Each row is a point on a landscape with many valleys, with its height.
A ball rolls from a point to the lowest of its 4 nearest points, and stops where none of them is lower. Distance is the straight distance between rows; heights are no part of it.
Q_484 height 47.1: 0, -6, 2, -16, 5, -28, 18, -8, 1, -1, 8
Q_664 height 31.1: -17, 6, 2, 18, -22, -2, -22, -1, 0, -22, 1
Q_524 height 29.9: -3, -14, 8, -19, 6, -16, 23, -4, -3, 16, 8
Q_325 height 16.2: 6, 2, 3, 3, -3, 2, -8, 0, 5, -3, -4
Q_367 height 12.4: 7, 8, -8, 5, 13, -5, -8, -3, -2, 11, 5
Q_979 height 50.5: -4, 3, 11, 2, -13, 6, -13, -2, 4, -24, -5
Q_96 height 21.1: 3, 15, -18, 23, 3, 12, -14, 6, 3, 3, 1
Q_64 height 12.9: 4, 0, -12, -6, 22, -2, 11, 1, -6, 31, 6
Q_587 height 51.0: -3, 1, -2, -14, 17, -34, 17, -11, -2, 0, 11
Q_126 height 12.0: 11, -2, 6, -3, -5, 15, 0, 5, 6, 2, -9
Q_572 height 21.2: -14, 0, -13, -12, 26, -5, 17, -8, -21, 41, 10
Q_70 height 29.3: 1, 1, 8, 6, -13, 12, -12, 4, 3, -16, -10
Q_450 height 7.1: -1, 2, 3, 11, -12, 27, -10, 5, 3, -21, -18
Q_646 height 9.3: 9, -2, -4, -6, 11, -1, 6, 5, -1, 20, 3
Q_320 height 27.0: 1, 6, 4, 4, -3, -5, -11, -1, 2, -7, 1
Q_164 height 21.0: -4, 8, 0, 15, -7, -14, -17, -4, 1, -12, 5
Q_24 height 15.5: -4, 8, -8, 24, -14, 20, -15, 9, 3, -16, -6
Q_491 height 25.4: 6, -8, 10, -11, 1, -1, 7, 1, 2, 3, -3
Q_539 height 24.0: -7, 6, 0, 10, -13, -14, -15, -6, 2, -25, 3
Q_198 height 6.1: 10, 3, -3, 4, 1, 3, -5, 5, 5, 4, -4
Q_702 height 31.5: -5, 6, 1, 15, -13, 4, -17, 2, 2, -14, -3
Q_871 height 32.8: 3, -7, 5, -14, 4, -14, 12, -1, -2, 9, 4
Q_759 height 59.2: 1, -9, 14, -16, 1, -8, 11, -5, 3, -6, -5
Q_127 height 12.2: 4, 7, -12, 22, -6, 25, -6, 10, 8, -6, -8
Q_130 height 10.0: -3, -11, -4, -16, 14, -6, 18, -1, -9, 29, 11
Q_220 height 11.4: 9, 6, -9, -1, 18, -4, -1, 0, -4, 20, 4
Q_159 height 16.8: 5, 2, 3, 7, -8, 15, -7, 7, 3, -11, -8
Q_72 height 21.6: 6, -1, 4, -9, 6, -10, 4, -3, 0, 5, 5
Q_588 height 17.9: -11, 2, -2, 20, -17, 33, -15, 7, 0, -23, -16
Q_908 height 72.2: 3, -4, 16, -11, -7, -5, -1, -1, 6, -15, -6
Q_781 height 13.4: 6, 1, -3, -4, 14, -12, 2, -1, -1, 12, 7
Q_884 height 41.9: -9, 4, 7, 10, -18, 0, -16, -4, 1, -26, -2
Q_398 height 37.3: 1, 1, 4, -11, 3, -25, 8, -10, 3, -9, 6
Q_336 height 16.3: 0, 3, -4, -12, 20, -20, 8, -8, -9, 21, 11
Q_161 height 24.1: -2, 2, 0, 15, -15, 13, -15, 6, 4, -14, -7
Q_138 height 42.5: -17, 4, 3, 19, -22, 16, -19, 2, -3, -25, -7
Q_552 height 47.8: -3, -1, 17, 2, -13, 12, -11, -2, 2, -26, -12
Q_532 height 15.7: -1, -8, -1, -17, 10, -16, 17, -5, -2, 19, 10
Q_734 height 8.0: 3, -16, 4, -17, 6, 3, 21, 1, -5, 25, 1
Q_160 height 10.2: 10, 4, -7, 8, -5, 16, -6, 4, 8, 0, -4
Q_701 height 18.3: 2, 11, 0, 5, 2, -15, -11, -5, 0, -5, 5
Q_840 height 10.1: 0, 8, 0, 2, -2, -21, -7, -5, 2, -15, 7
Q_197 height 46.9: -5, -11, 4, -18, 8, -25, 23, -9, -2, 5, 11
Q_528 height 12.8: -3, 6, -7, 19, -12, 34, -10, 12, 6, -17, -13
Q_46 height 28.3: 3, 5, -1, -6, 10, -21, 4, -9, 1, 1, 11
Q_510 height 9.7: 10, -7, 4, -7, 1, 9, 9, 5, 3, 12, -5
Q_108 height 60.6: 0, -5, 11, -15, -2, -14, 8, -6, 3, -15, 1
Q_235 height 14.8: 4, -14, 5, -18, 5, -1, 18, 1, -2, 13, 2
Q_328 height 19.2: -4, 11, -11, 23, -8, 9, -19, 5, 3, -5, 1
Q_343 height 11.8: -8, -9, -5, -14, 17, -16, 20, -6, -13, 30, 12
Q_656 height 7.9: 12, -6, -7, -6, 7, 10, 10, 9, 4, 18, -3
Q_713 height 11.5: 11, 3, -5, 8, -4, 27, 1, 12, 9, -4, -11
Q_617 height 9.4: 12, 6, -11, -1, 17, 7, 4, 6, -1, 21, 3
Q_93 height 28.7: -15, 0, 3, 16, -22, 27, -16, 6, -3, -28, -14
Q_37 height 9.5: -4, -14, -7, -14, 10, 2, 23, 2, -9, 36, 9
Q_210 height 50.9: -4, -1, -1, -15, 13, -30, 14, -8, -2, 9, 11
Q_462 height 9.6: 10, 8, -7, 10, 6, 3, -9, 3, 4, 7, -1
Q_279 height 7.0: 6, -10, -2, -11, 7, 5, 18, 3, -3, 25, 2
Q_935 height 47.4: -25, -1, 9, 13, -23, 19, -19, -3, -8, -36, -12

For each start below, name the point where the ball stops.
Q_161 -> Q_198
Q_713 -> Q_198
Q_159 -> Q_198
Q_935 -> Q_450
Q_510 -> Q_279
Q_96 -> Q_198
Q_884 -> Q_840

Two balls start at each pair of points below. Name the first point that both come to, or write -.
Q_979 / Q_328 -> Q_160
Q_572 / Q_646 -> Q_279
Q_871 / Q_781 -> Q_279
